Each row is a point on a tangle of strands that fork and nearly touch. The rows are in no order.
In the rows, zero is written as 128.
Points whose rows are less than 78.6 apart are linked; no others are. Some points are linked to none.
Kulev: | 141 | 144 | 116 | 152 | 138 | 118 | 129 | 139 | 175 | 109 | 126 | 114 | 122 | 127 | 114 | 123 | 110 | 121 |  90 | 121 | 141 | 106 | 134 | 135 | 130 | 167 | 137 | 141 |
nepop: | 143 | 134 | 120 | 164 | 109 | 129 | 128 | 145 | 134 | 166 | 120 | 110 | 132 | 156 |  88 | 133 | 165 | 129 | 142 | 160 | 135 | 122 |  91 | 132 | 154 | 176 | 107 | 136 |
kod: | 145 |  85 | 114 | 107 | 172 |  96 | 124 |  83 | 147 | 128 | 150 | 113 | 138 | 125 | 132 | 145 | 151 | 135 | 151 | 111 | 169 | 106 | 126 | 145 |  93 | 118 | 138 | 117 |
muv: | 115 | 129 | 141 | 122 | 116 | 135 | 121 | 138 | 115 | 137 | 122 | 120 |  96 | 143 | 140 | 131 | 115 | 142 | 124 | 126 | 106 | 109 | 147 | 141 | 129 | 120 | 123 | 137 |
tumu: | 146 | 116 | 120 | 134 | 160 | 106 | 132 | 116 | 174 | 108 | 144 | 118 | 120 | 113 | 145 | 134 | 106 | 121 |  87 |  86 | 154 |  92 | 154 | 151 |  98 | 116 | 155 | 126 |
kolip: | 148 |  94 | 161 | 175 | 120 | 119 | 132 | 102 | 159 | 139 | 183 | 137 | 137 | 118 | 132 | 139 | 153 | 104 | 155 | 119 | 145 |  98 | 120 | 131 | 120 | 138 | 120 | 105 |
Zif: | 110 | 178 | 108 | 137 | 121 | 151 | 132 | 152 | 123 | 115 |  95 | 128 | 150 | 132 | 104 | 126 | 134 | 123 | 120 | 149 | 114 | 159 | 109 |  96 | 146 | 161 | 122 | 145 |
rof: |  83 | 123 | 128 | 109 |  97 | 141 | 110 | 142 |  79 | 136 | 114 | 118 | 106 | 163 | 130 | 154 | 153 | 142 | 167 | 145 | 104 | 134 | 119 | 129 | 130 | 134 | 113 | 143 |
gutun: |  97 | 149 | 121 | 111 | 110 | 139 | 108 | 169 |  87 | 129 |  94 | 132 | 126 | 140 | 141 | 113 | 110 | 133 | 107 | 132 | 103 | 188 | 155 |  96 | 143 | 113 | 135 | 139 |
pupo: | 129 | 165 | 120 | 149 | 116 | 150 | 136 | 151 | 118 | 138 | 100 | 132 | 165 | 126 |  99 | 113 | 142 | 122 | 125 | 162 | 124 | 173 | 108 |  89 | 163 | 151 | 122 | 136 |
vobe: | 143 | 127 | 141 | 180 |  96 | 136 | 132 | 133 | 153 | 122 | 162 | 152 | 160 | 118 | 146 | 103 | 142 |  84 | 131 | 110 | 118 | 168 | 133 | 101 | 134 | 102 | 120 | 102 |
loz: |  91 | 143 | 130 | 103 | 101 | 140 | 106 | 145 |  84 | 147 | 106 | 122 | 105 | 154 | 121 | 145 | 138 | 150 | 152 | 166 |  97 | 130 | 120 | 127 | 148 | 149 | 104 | 138 |
Pip: | 150 | 148 | 105 | 101 | 168 |  97 | 115 | 113 | 171 |  91 | 117 | 134 | 132 |  89 | 122 | 118 |  81 | 137 |  70 | 131 | 137 | 129 | 139 | 132 | 127 | 145 | 147 | 121 |
dukol: | 142 | 139 | 121 | 172 | 105 | 138 | 130 | 155 | 130 | 173 | 111 | 109 | 139 | 160 | 101 | 113 | 157 | 125 | 140 | 156 | 135 | 143 | 111 | 119 | 165 | 159 | 111 | 134 |
kek: | 136 | 154 | 120 | 177 | 105 | 148 | 129 | 154 | 130 | 163 | 107 | 118 | 160 | 147 | 100 | 107 | 154 | 112 | 139 | 160 | 134 | 170 | 105 | 100 | 172 | 152 | 112 | 130 |
kevom: | 117 | 137 | 149 | 173 | 100 | 147 | 140 | 163 | 122 | 145 | 123 | 123 | 113 | 147 | 119 | 119 | 130 | 124 | 121 | 132 | 113 | 123 | 138 | 124 | 150 | 149 | 116 | 143 |
Bivo: | 170 | 105 | 121 | 171 | 123 | 110 | 136 | 113 | 176 | 136 | 161 | 129 | 152 | 122 | 149 | 111 | 130 |  95 | 117 |  99 | 159 | 128 | 143 | 132 | 124 | 114 | 147 | 104 |
zati: | 132 | 111 | 136 | 112 | 138 | 125 | 135 | 123 | 122 | 124 | 133 | 133 | 119 | 125 | 139 | 127 | 119 | 132 | 119 | 110 | 123 | 119 | 145 | 135 | 109 |  98 | 134 | 124 |
Sivo: |  94 | 135 | 157 | 122 | 119 | 150 | 135 | 146 | 102 | 100 | 130 | 145 | 103 | 115 | 116 | 146 | 127 | 129 | 127 | 136 |  96 | 118 | 126 | 123 | 121 | 146 | 108 | 138 |
safi: | 174 | 103 | 112 | 119 | 155 |  97 | 132 | 101 | 151 | 122 | 138 | 141 | 158 | 102 | 128 | 109 | 122 | 123 | 109 | 116 | 156 | 155 | 131 | 118 | 122 | 103 | 152 | 111 |
Por: | 159 | 134 | 128 |  93 | 150 | 118 | 128 | 126 | 113 | 130 | 118 | 152 | 151 |  93 | 107 | 107 | 111 | 150 |  98 | 151 | 115 | 156 | 126 | 106 | 144 | 115 | 126 | 118 |
Dol: | 120 | 130 | 114 | 154 | 109 | 135 | 141 | 122 | 140 |  93 | 144 | 135 | 161 | 121 | 125 | 126 | 160 |  85 | 155 | 117 | 142 | 166 |  93 | 103 | 122 | 129 | 133 | 126 |
risu: | 158 | 143 | 158 | 174 | 122 | 130 | 141 | 153 | 135 | 165 | 126 | 137 | 145 | 113 |  94 |  92 | 110 | 134 |  98 | 148 | 126 | 136 | 136 | 111 | 177 | 149 | 106 | 120 |
Fiki: | 141 |  90 | 107 | 125 | 171 |  92 | 127 |  84 | 166 | 103 | 149 | 119 | 143 | 111 | 131 | 144 | 149 | 126 | 133 | 105 | 178 | 118 | 126 | 143 | 101 | 130 | 151 | 113 |
zub: | 145 | 125 | 111 |  68 | 159 | 114 | 120 | 113 | 116 | 106 | 120 | 143 | 134 | 101 | 122 | 122 | 109 | 140 | 107 | 136 | 124 | 144 | 133 | 125 | 118 | 102 | 130 | 112 |
nuri: | 116 | 126 | 114 | 169 | 101 | 142 | 142 | 138 | 142 | 105 | 135 | 120 | 140 | 148 | 130 | 127 | 161 |  85 | 149 | 112 | 138 | 151 | 106 | 119 | 123 | 137 | 129 | 135 |
vud: | 158 | 149 | 142 | 140 | 136 | 122 | 129 | 146 | 130 | 158 | 113 | 128 | 133 | 116 |  91 | 105 | 106 | 151 |  96 | 158 | 119 | 123 | 135 | 120 | 167 | 152 | 111 | 128 |
dis: | 151 | 107 | 159 | 174 | 100 | 133 | 141 | 120 | 132 | 177 | 156 | 128 | 122 | 141 | 135 | 125 | 144 | 130 | 165 | 126 | 132 |  95 | 126 | 142 | 140 | 124 | 119 | 126 |
namo: | 112 |  92 | 164 | 115 | 134 | 136 | 135 | 105 |  89 | 145 | 151 | 146 | 124 | 128 | 157 | 135 | 135 | 144 | 174 | 111 | 124 | 126 | 136 | 130 | 104 |  80 | 131 | 123 |
rol: | 154 | 135 |  91 | 146 | 122 | 123 | 133 | 143 | 145 | 148 | 101 | 108 | 140 | 157 | 137 |  93 | 124 | 118 | 107 | 117 | 142 | 155 | 146 | 127 | 138 | 113 | 146 | 139 |
fevir: | 159 | 171 |  95 |  90 | 151 | 114 | 112 | 124 | 137 | 134 |  95 | 129 | 157 | 108 |  97 | 114 | 106 | 150 |  93 | 173 | 129 | 147 | 117 | 112 | 160 | 157 | 125 | 119 |
Sige: | 125 | 140 | 173 | 167 | 115 | 150 | 149 | 159 | 120 | 125 | 142 | 161 | 140 |  99 | 117 | 103 | 112 | 117 | 101 | 138 | 105 | 154 | 135 |  93 | 158 | 132 | 112 | 121 |
sosi: | 126 |  96 | 143 |  90 | 144 | 124 | 119 |  97 |  90 | 155 | 134 | 133 | 124 | 133 | 154 | 133 | 134 | 159 | 174 | 120 | 127 | 129 | 138 | 138 | 104 |  73 | 133 | 125 |
gime: |  87 | 144 | 139 | 145 | 107 | 149 | 130 | 173 | 102 | 112 | 111 | 139 | 119 | 136 | 144 | 117 | 111 | 116 | 105 | 112 | 103 | 168 | 153 | 100 | 131 | 122 | 135 | 143 |
Miki: | 143 | 167 |  84 |  89 | 142 | 119 | 112 | 129 | 139 | 120 |  94 | 118 | 142 | 128 | 112 | 121 | 112 | 135 | 103 | 158 | 128 | 142 | 119 | 125 | 143 | 152 | 128 | 125 |
laz: |  99 | 120 | 133 | 124 | 142 | 143 | 127 | 121 | 139 | 127 | 144 | 101 |  94 | 149 | 167 | 150 | 124 | 123 | 140 |  85 | 135 |  69 | 151 | 171 |  90 | 104 | 133 | 137 |
nem: | 182 | 124 | 100 | 112 | 148 |  88 | 109 | 108 | 158 | 164 | 117 | 104 | 126 | 133 | 108 | 120 | 120 | 157 | 115 | 151 | 148 | 101 | 129 | 148 | 145 | 147 | 131 | 126 |
teziz: | 149 | 129 | 165 | 137 | 125 | 131 | 124 | 124 | 121 | 181 | 132 | 134 | 110 | 123 | 153 | 116 |  97 | 168 | 136 | 120 | 114 |  88 | 152 | 156 | 138 | 101 | 137 | 135 |
Rolen: | 123 | 160 |  84 |  97 | 139 | 126 | 115 | 134 | 146 |  96 |  98 | 109 | 118 | 136 | 128 | 126 | 104 | 115 | 102 | 135 | 130 | 130 | 126 | 145 | 127 | 147 | 130 | 132 |
rar: | 153 | 116 | 119 | 133 | 149 | 107 | 144 | 115 | 156 |  99 | 140 | 148 | 158 |  96 | 137 | 104 | 103 | 109 |  98 | 100 | 152 | 157 | 131 | 113 | 115 | 100 | 154 | 118 |
zof: | 103 | 130 | 117 |  93 | 129 | 136 | 127 | 137 |  90 |  97 | 111 | 143 | 131 | 119 | 133 | 128 | 128 | 130 | 125 | 123 | 109 | 164 | 131 | 115 | 117 | 105 | 129 | 128 |
zilu: | 142 | 114 | 168 | 117 | 150 | 128 | 121 |  96 | 125 | 146 | 154 | 131 | 109 | 121 | 128 | 143 | 122 | 162 | 164 | 133 | 127 |  75 | 116 | 151 | 109 | 130 | 115 | 135 |
mokan: | 123 | 159 | 102 | 157 | 114 | 139 | 121 | 159 | 146 | 146 | 102 |  98 | 119 | 172 |  97 | 139 | 143 | 127 | 124 | 154 | 125 | 114 | 106 | 139 | 144 | 188 | 110 | 149 |
Feba: |  90 | 144 | 106 | 136 | 102 | 153 | 137 | 153 | 101 | 100 | 109 | 127 | 142 | 144 | 128 | 129 | 155 | 109 | 144 | 123 | 118 | 174 | 113 | 103 | 126 | 128 | 132 | 146 |
tomu: | 125 |  88 | 150 | 133 | 120 | 136 | 139 | 105 | 111 | 120 | 165 | 145 | 142 | 122 | 127 | 140 | 172 | 106 | 174 | 120 | 135 | 141 | 106 | 117 | 112 | 110 | 118 | 108 |
peb: | 134 | 128 | 107 |  56 | 172 | 108 | 115 | 103 | 133 |  90 | 124 | 134 | 122 | 100 | 130 | 134 |  96 | 131 | 101 | 133 | 138 | 124 | 132 | 143 | 112 | 117 | 133 | 102 |
durag: | 100 | 103 | 149 | 147 | 122 | 145 | 141 | 125 | 124 | 103 | 157 | 126 | 116 | 136 | 121 | 161 | 160 | 110 | 159 | 114 | 131 | 101 | 107 | 135 |  98 | 143 | 114 | 136 |
gugik: |  82 | 179 | 104 | 135 | 106 | 164 | 134 | 157 | 108 | 102 |  92 | 128 | 145 | 143 | 116 | 138 | 144 | 116 | 133 | 142 | 110 | 165 | 104 |  94 | 133 | 154 | 121 | 148 |
todat: | 155 | 149 | 125 | 103 | 141 | 114 | 115 | 131 | 136 | 156 | 107 | 118 | 107 | 131 | 111 | 109 |  95 | 153 |  97 | 159 | 116 | 104 | 139 | 143 | 157 | 143 | 112 | 123 |
nari: | 149 |  89 | 146 | 121 | 161 | 109 | 131 |  83 | 140 | 149 | 160 | 126 | 131 | 121 | 132 | 141 | 143 | 143 | 167 | 121 | 155 |  88 | 119 | 149 |  99 | 121 | 129 | 123 |
Vuf: | 163 | 153 | 108 | 104 | 161 |  95 | 116 | 110 | 156 | 113 | 112 | 138 | 154 |  85 |  99 | 121 | 101 | 153 |  82 | 157 | 137 | 136 | 121 | 115 | 151 | 164 | 141 | 120 |
Rudo: | 124 | 119 | 101 | 122 | 115 | 128 | 116 | 128 | 127 | 146 | 115 |  93 | 107 | 175 | 122 | 145 | 156 | 133 | 153 | 135 | 134 | 105 | 113 | 155 | 119 | 137 | 120 | 143 |
tila: | 100 | 124 | 118 |  91 | 146 | 133 | 112 | 107 | 129 | 124 | 129 |  93 |  83 | 156 | 159 | 149 | 122 | 128 | 151 | 114 | 142 |  78 | 134 | 176 |  97 | 112 | 120 | 129 |
sozu: | 148 |  92 | 106 |  93 | 142 | 112 | 123 |  96 | 108 | 147 | 127 | 120 | 133 | 141 | 131 | 131 | 153 | 143 | 164 | 127 | 141 | 132 | 125 | 139 | 112 |  91 | 130 | 123 |
Sasad: | 134 | 104 | 154 | 155 | 101 | 138 | 135 | 123 | 118 | 127 | 164 | 153 | 151 | 117 | 135 | 120 | 161 | 100 | 155 | 127 | 118 | 159 | 119 | 103 | 134 | 104 | 113 | 100 |
gotaf: | 140 |  99 |  93 |  87 | 142 | 113 | 119 |  98 | 108 | 134 | 122 | 114 | 142 | 143 | 115 | 145 | 172 | 137 | 170 | 137 | 148 | 135 | 104 | 136 | 110 | 114 | 127 | 124 |
Dedaf: | 123 | 163 |  79 | 125 | 116 | 140 | 113 | 150 | 127 | 150 |  83 |  97 | 131 | 176 | 105 | 134 | 148 | 134 | 131 | 163 | 126 | 139 | 106 | 135 | 146 | 167 | 115 | 138 |
dusef: | 141 | 114 | 125 | 118 | 113 | 120 | 120 | 126 |  99 | 176 | 115 | 118 | 123 | 150 | 131 | 118 | 137 | 154 | 150 | 140 | 120 | 137 | 137 | 128 | 146 | 106 | 126 | 134 |
zon: | 109 | 107 | 151 | 167 | 114 | 149 | 150 | 136 | 136 | 106 | 162 | 127 | 116 | 135 | 142 | 142 | 141 |  95 | 136 |  93 | 132 | 101 | 136 | 137 | 105 | 129 | 126 | 132 |
dodus: |  77 | 126 | 141 | 123 | 117 | 156 | 134 | 149 | 101 |  85 | 129 | 134 | 103 | 132 | 132 | 150 | 135 | 116 | 131 | 112 | 105 | 127 | 133 | 126 | 105 | 128 | 120 | 141 |
mepe: | 137 | 103 | 135 | 145 | 103 | 131 | 137 | 129 | 109 | 151 | 135 | 135 | 137 | 140 | 133 | 115 | 154 | 123 | 150 | 131 | 126 | 150 | 128 | 117 | 139 | 107 | 124 | 121 |
rud: | 122 | 148 |  97 | 110 | 115 | 130 | 105 | 154 | 107 | 160 |  82 | 104 | 120 | 166 | 132 | 109 | 119 | 142 | 117 | 149 | 116 | 160 | 153 | 123 | 157 | 124 | 126 | 134 |
rep: | 143 | 123 | 114 | 107 | 123 | 118 | 109 | 113 | 118 | 168 | 112 | 106 | 108 | 161 | 125 | 132 | 136 | 157 | 157 | 152 | 124 | 105 | 118 | 153 | 135 | 125 | 117 | 136 |
Baki: | 149 | 101 | 145 | 129 | 135 | 124 | 141 | 119 | 129 | 160 | 144 | 144 | 131 | 120 | 156 | 114 | 111 | 137 | 120 |  98 | 131 | 115 | 157 | 140 | 118 |  73 | 151 | 115 |
keto: | 130 | 144 | 152 | 112 | 127 | 128 | 109 | 129 | 129 | 167 | 115 | 119 |  86 | 136 | 170 | 119 |  76 | 156 | 109 | 120 | 108 |  86 | 163 | 165 | 134 | 100 | 141 | 128 |
Sez: | 109 | 145 | 133 | 189 |  94 | 158 | 147 | 162 | 142 | 115 | 130 | 127 | 131 | 147 | 127 | 113 | 138 |  91 | 129 | 118 | 122 | 148 | 122 | 110 | 142 | 150 | 121 | 142 |
kirat: | 145 | 106 | 165 | 144 | 144 | 130 | 144 | 111 | 145 | 151 | 163 | 140 | 123 | 112 | 149 | 131 | 109 | 132 | 129 |  97 | 132 |  81 | 147 | 149 | 108 | 105 | 139 | 125 |
guf: | 121 | 144 | 122 |  99 | 168 | 108 | 123 | 109 | 153 |  60 | 132 | 151 | 136 |  70 | 116 | 142 |  96 | 131 |  86 | 123 | 135 | 127 | 126 | 122 | 109 | 151 | 143 | 123 |
sep: | 133 | 138 | 112 | 116 | 142 | 115 | 134 | 110 | 131 |  87 | 129 | 146 | 166 |  90 | 107 | 137 | 137 | 124 | 124 | 133 | 140 | 153 |  97 | 100 | 124 | 148 | 139 | 127 |
pogu: | 101 |  89 | 146 | 115 | 140 | 138 | 144 | 115 |  99 | 105 | 151 | 139 | 130 | 124 | 145 | 143 | 154 | 116 | 164 | 100 | 133 | 135 | 130 | 126 |  93 |  91 | 126 | 120 |
Kigu: | 155 | 158 | 121 | 103 | 151 | 122 | 137 | 127 | 123 | 118 | 112 | 159 | 178 |  77 | 105 | 105 | 107 | 138 |  90 | 153 | 123 | 181 | 116 |  84 | 148 | 118 | 137 | 124 |
kapig: | 158 | 125 | 115 | 161 | 110 | 126 | 135 | 135 | 142 | 145 | 126 | 125 | 148 | 142 | 125 |  98 | 144 | 107 | 127 | 130 | 141 | 157 | 127 | 114 | 148 | 125 | 131 | 125 |
riz: | 121 | 148 |  78 | 105 | 120 | 132 | 125 | 128 | 113 | 114 | 103 | 117 | 154 | 143 | 111 | 144 | 165 | 127 | 148 | 144 | 135 | 155 |  87 | 114 | 125 | 146 | 126 | 134 |
Rido: | 107 | 151 | 119 |  97 | 157 | 121 | 121 | 118 | 144 |  57 | 132 | 145 | 124 |  86 | 113 | 155 | 104 | 122 |  98 | 133 | 127 | 110 | 119 | 131 | 109 | 166 | 127 | 122 |
Dunuz: |  98 | 109 | 133 | 110 | 104 | 139 | 123 | 136 |  76 | 131 | 118 | 132 | 125 | 142 | 128 | 144 | 158 | 138 | 165 | 137 | 111 | 151 | 122 | 113 | 127 | 117 | 123 | 134 |
pab: | 135 | 107 |  90 | 107 | 121 | 123 | 124 | 116 | 101 | 135 | 117 | 115 | 145 | 148 | 114 | 140 | 186 | 126 | 171 | 140 | 143 | 154 |  92 | 128 | 121 | 125 | 129 | 128 |
pif: | 103 | 106 | 142 | 153 | 118 | 146 | 148 | 134 | 127 | 128 | 149 | 122 | 113 | 144 | 162 | 141 | 132 | 110 | 139 |  80 | 131 |  99 | 154 | 151 | 102 |  97 | 142 | 131 |
gid: | 147 | 127 | 128 | 153 | 121 | 123 | 142 | 122 | 158 | 106 | 150 | 155 | 167 | 100 | 140 |  97 | 117 |  88 | 114 | 110 | 134 | 180 | 125 |  97 | 129 |  98 | 138 | 113 |
kob: | 152 |  96 | 127 | 146 | 153 | 108 | 139 | 104 | 168 | 121 | 161 | 123 | 136 | 117 | 144 | 133 | 129 | 112 | 119 |  93 | 166 | 102 | 145 | 142 | 103 | 117 | 150 | 114 |
tik: | 105 | 139 | 162 | 142 | 102 | 139 | 122 | 157 | 103 | 162 | 117 | 123 | 101 | 145 | 132 | 124 | 113 | 151 | 130 | 137 |  98 | 115 | 148 | 127 | 151 | 134 | 117 | 143 |
gud: | 168 | 113 | 117 | 130 | 137 | 104 | 126 | 116 | 147 | 145 | 132 | 119 | 135 | 127 | 109 | 124 | 138 | 139 | 123 | 140 | 145 | 117 | 121 | 131 | 137 | 143 | 131 | 127 |
bekin: |  84 | 115 | 121 | 106 | 138 | 144 | 137 | 136 | 100 |  66 | 133 | 134 | 124 | 126 | 135 | 150 | 153 | 108 | 151 | 100 | 126 | 141 | 123 | 127 |  89 | 107 | 124 | 129 |
logot: | 114 | 148 | 104 | 134 | 125 | 121 | 149 | 115 | 149 |  81 | 126 | 140 | 171 |  97 | 118 | 130 | 134 |  95 | 133 | 120 | 145 | 167 |  97 |  92 | 122 | 130 | 147 | 137 |
moze: | 145 | 161 | 107 | 102 | 151 | 109 | 137 | 107 | 135 | 101 | 115 | 152 | 181 |  75 | 107 | 121 | 114 | 134 |  99 | 147 | 137 | 170 | 106 |  83 | 137 | 133 | 145 | 129 |
Livi: | 113 | 124 | 194 | 136 | 119 | 140 | 139 | 145 |  93 | 140 | 141 | 163 | 111 |  99 | 126 | 122 |  99 | 153 | 119 | 135 |  93 | 120 | 143 | 114 | 144 | 115 | 113 | 129 |
sogi: | 117 | 150 |  78 | 116 | 107 | 136 | 105 | 151 | 111 | 157 |  78 |  94 | 126 | 184 | 123 | 123 | 149 | 139 | 135 | 157 | 124 | 156 | 125 | 132 | 151 | 143 | 121 | 139 |
tife: | 135 | 134 | 118 | 171 | 136 | 104 | 142 | 114 | 191 |  86 | 138 | 136 | 149 |  98 | 124 | 119 | 112 | 104 | 101 | 110 | 155 | 137 | 123 | 114 | 129 | 155 | 153 | 137 |
Leku: | 104 | 134 | 160 | 150 | 116 | 152 | 150 | 161 | 116 |  99 | 135 | 157 | 122 | 110 | 132 | 115 | 110 | 114 |  99 | 113 | 104 | 149 | 144 | 107 | 129 | 124 | 129 | 135 |
tozo: |  91 | 131 | 151 | 127 | 114 | 140 | 126 | 155 | 113 | 128 | 125 | 131 |  93 | 135 | 169 | 132 |  94 | 128 |  99 |  88 | 105 | 116 | 173 | 138 | 115 |  93 | 146 | 131 |
Mav: | 143 | 121 | 151 | 134 | 150 | 125 | 133 | 118 | 159 | 138 | 150 | 126 | 109 | 114 | 145 | 134 |  98 | 135 |  99 |  97 | 131 |  68 | 156 | 157 | 108 | 118 | 143 | 130 |
Ser: | 185 | 136 | 114 | 101 | 146 |  95 | 110 | 113 | 149 | 180 | 109 | 110 | 119 | 130 | 117 | 104 |  94 | 164 | 101 | 153 | 132 | 103 | 143 | 151 | 152 | 126 | 127 | 122 |
rinoz: | 104 | 117 | 111 | 114 | 101 | 140 | 126 | 138 |  77 | 122 | 111 | 130 | 147 | 140 | 134 | 127 | 170 | 122 | 159 | 132 | 123 | 191 | 115 |  99 | 136 | 105 | 133 | 134 |
nelol: | 154 | 150 |  91 | 130 | 132 | 119 | 122 | 147 | 154 | 142 |  97 | 102 | 123 | 157 | 136 |  94 | 106 | 125 |  86 | 121 | 132 | 135 | 156 | 139 | 134 | 119 | 141 | 135 |
tiz: | 151 | 101 | 122 | 182 | 108 | 115 | 123 | 112 | 175 | 129 | 170 | 123 | 151 | 134 | 141 | 127 | 166 |  86 | 151 | 104 | 153 | 126 | 122 | 131 | 118 | 126 | 130 | 102 |
Ritid: | 132 | 119 | 154 | 135 | 127 | 130 | 131 | 122 | 125 | 136 | 143 | 129 | 111 | 124 | 109 | 147 | 134 | 144 | 147 | 141 | 119 |  90 | 111 | 137 | 125 | 151 | 111 | 139 |
zagag: | 145 | 117 | 167 | 159 | 111 | 134 | 131 | 122 | 120 | 184 | 145 | 130 | 117 | 135 | 143 | 121 | 123 | 156 | 160 | 126 | 124 |  92 | 135 | 147 | 141 | 115 | 124 | 136 |
Pomut: | 146 | 133 | 168 | 168 | 112 | 135 | 143 | 145 | 125 | 144 | 147 | 150 | 146 | 104 | 104 | 104 | 127 | 121 | 116 | 146 | 116 | 143 | 120 | 106 | 165 | 144 | 105 | 115 |
Novam: | 104 | 163 |  94 | 131 | 141 | 112 | 117 | 125 | 185 |  72 | 117 | 115 | 113 | 120 | 116 | 156 | 110 | 120 |  95 | 130 | 143 |  99 | 115 | 147 | 119 | 194 | 137 | 138 |
vidob: | 102 | 140 | 120 | 115 | 101 | 126 | 100 | 169 |  91 | 155 |  94 | 115 | 114 | 161 | 150 | 115 | 108 | 135 | 113 | 128 | 110 | 170 | 165 | 107 | 146 | 114 | 141 | 136 |
Sotu: | 138 | 139 | 152 |  95 | 147 | 126 | 115 | 110 | 135 | 144 | 127 | 125 |  84 | 119 | 150 | 127 |  78 | 149 | 112 | 133 | 115 |  75 | 145 | 167 | 125 | 115 | 127 | 122 |
vum: |  97 | 110 | 142 | 133 | 121 | 141 | 134 | 139 | 115 | 135 | 140 | 125 | 109 | 141 | 177 | 137 | 117 | 125 | 129 |  74 | 122 | 111 | 170 | 148 | 101 |  77 | 152 | 131 |
mil: |  96 | 136 | 179 | 119 | 119 | 145 | 129 | 145 |  86 | 121 | 132 | 158 | 103 | 103 | 119 | 141 | 108 | 149 | 125 | 146 |  82 | 120 | 133 | 117 | 136 | 133 | 105 | 134 |
leb: | 106 | 110 | 126 | 136 | 110 | 138 | 130 | 131 | 117 | 131 | 131 | 108 | 108 | 163 | 121 | 157 | 165 | 125 | 167 | 127 | 129 | 104 | 104 | 147 | 110 | 140 | 114 | 144 |
paral: | 163 |  99 | 178 | 121 | 150 | 116 | 141 |  99 | 118 | 156 | 159 | 163 | 138 |  90 | 126 | 118 | 113 | 152 | 140 | 132 | 129 | 114 | 127 | 125 | 127 |  96 | 125 | 110 |
samo: |  90 | 111 | 148 | 141 | 104 | 150 | 127 | 132 | 104 | 137 | 137 | 114 |  95 | 164 | 148 | 154 | 150 | 136 | 173 | 112 | 119 |  99 | 129 | 146 | 108 | 120 | 120 | 149 |
tasor: |  90 | 135 | 124 |  80 | 150 | 137 | 120 | 114 | 131 |  95 | 127 | 105 |  68 | 135 | 153 | 152 | 101 | 110 | 125 | 123 | 138 |  78 | 133 | 175 | 105 | 133 | 120 | 120 |
lavov: | 103 | 152 | 133 |  89 | 113 | 133 | 104 | 142 |  92 | 157 |  97 | 122 |  99 | 145 | 126 | 129 | 105 | 152 | 130 | 172 |  99 | 126 | 135 | 133 | 162 | 143 | 109 | 127 |
fen: | 149 |  97 | 154 | 123 | 154 | 112 | 139 | 101 | 136 | 104 | 160 | 160 | 150 |  78 | 112 | 131 | 129 | 126 | 120 | 128 | 138 | 135 | 116 | 110 | 122 | 133 | 132 | 108 |
Nolo: | 106 | 167 | 106 | 115 | 149 | 115 | 117 | 116 | 167 |  69 | 121 | 135 | 125 |  98 | 109 | 157 | 106 | 134 |  95 | 145 | 137 | 108 | 108 | 133 | 126 | 198 | 134 | 125 |
Kori: | 138 | 120 | 129 | 136 | 132 | 124 | 132 | 125 | 138 | 115 | 138 | 128 | 131 | 123 | 106 | 139 | 143 | 124 | 129 | 132 | 135 | 116 | 110 | 128 | 125 | 157 | 125 | 130 |
pagi: |  97 | 140 | 148 | 118 | 118 | 144 | 122 | 148 | 117 | 123 | 121 | 122 |  81 | 138 | 154 | 134 |  96 | 132 | 106 | 116 | 102 | 102 | 160 | 146 | 122 | 120 | 128 | 133 |
Mevo: | 146 |  97 | 158 | 169 | 114 | 133 | 139 | 104 | 147 | 164 | 173 | 128 | 129 | 136 | 144 | 138 | 151 | 116 | 171 | 115 | 144 |  85 | 122 | 148 | 122 | 125 | 124 | 120 |
Mame: | 108 | 136 |  93 |  88 | 146 | 128 | 118 | 126 | 138 |  82 | 117 | 105 | 101 | 137 | 140 | 145 | 119 | 110 | 119 | 117 | 142 | 113 | 129 | 156 | 101 | 130 | 126 | 122 |

A fork is a point with three links. Follow the links from the first point to the second and name the forks in between, in order.
rar; durag | Sasad, mepe, leb
Baki; todat | kob
Mevo; tozo | kob, muv
vobe; kevom | Sasad, mepe, leb, pif, muv
namo; gid | pogu, Sasad
leb; tik | pif, muv

Follow the links from the first point to the second, and from the first to the third. Name the last point that the two ways share.
sep; leb; Mame | pif
Mame; sep; rol | pif
Sivo; mepe; pab | pogu
tumu; Rudo; sep | muv
sozu; rol; safi | Sasad

A fork is a point with three links, a tip a point with one. Leave the first point through the second and follow the links. Name the first fork or tip that comes.
logot; Dol | muv
Sez; nuri | peb
risu; vud | kob
Livi; mil | pogu
kek; pupo | lavov
Novam; Nolo | pif
Miki; fevir | Novam
kolip; Mevo | Sotu
namo; sosi | riz

Name the points in between on the shortest way along the links from the first point to the second, in order.
gotaf; mil | sozu, sosi, namo, pogu, bekin, dodus, Sivo
namo; kapig | pogu, tomu, Sasad, mepe
teziz; zati | zagag, dis, Mevo, kolip, tiz, Bivo, kob, tumu, Mav, kirat, Baki
Sige; Zif | Leku, gime, gutun, vidob, rud, sogi, Dedaf, mokan, nepop, dukol, kek, pupo
Por; pif | Kigu, moze, sep, logot, Dol, nuri, Sez, kevom, tik, muv, pagi, tozo, vum
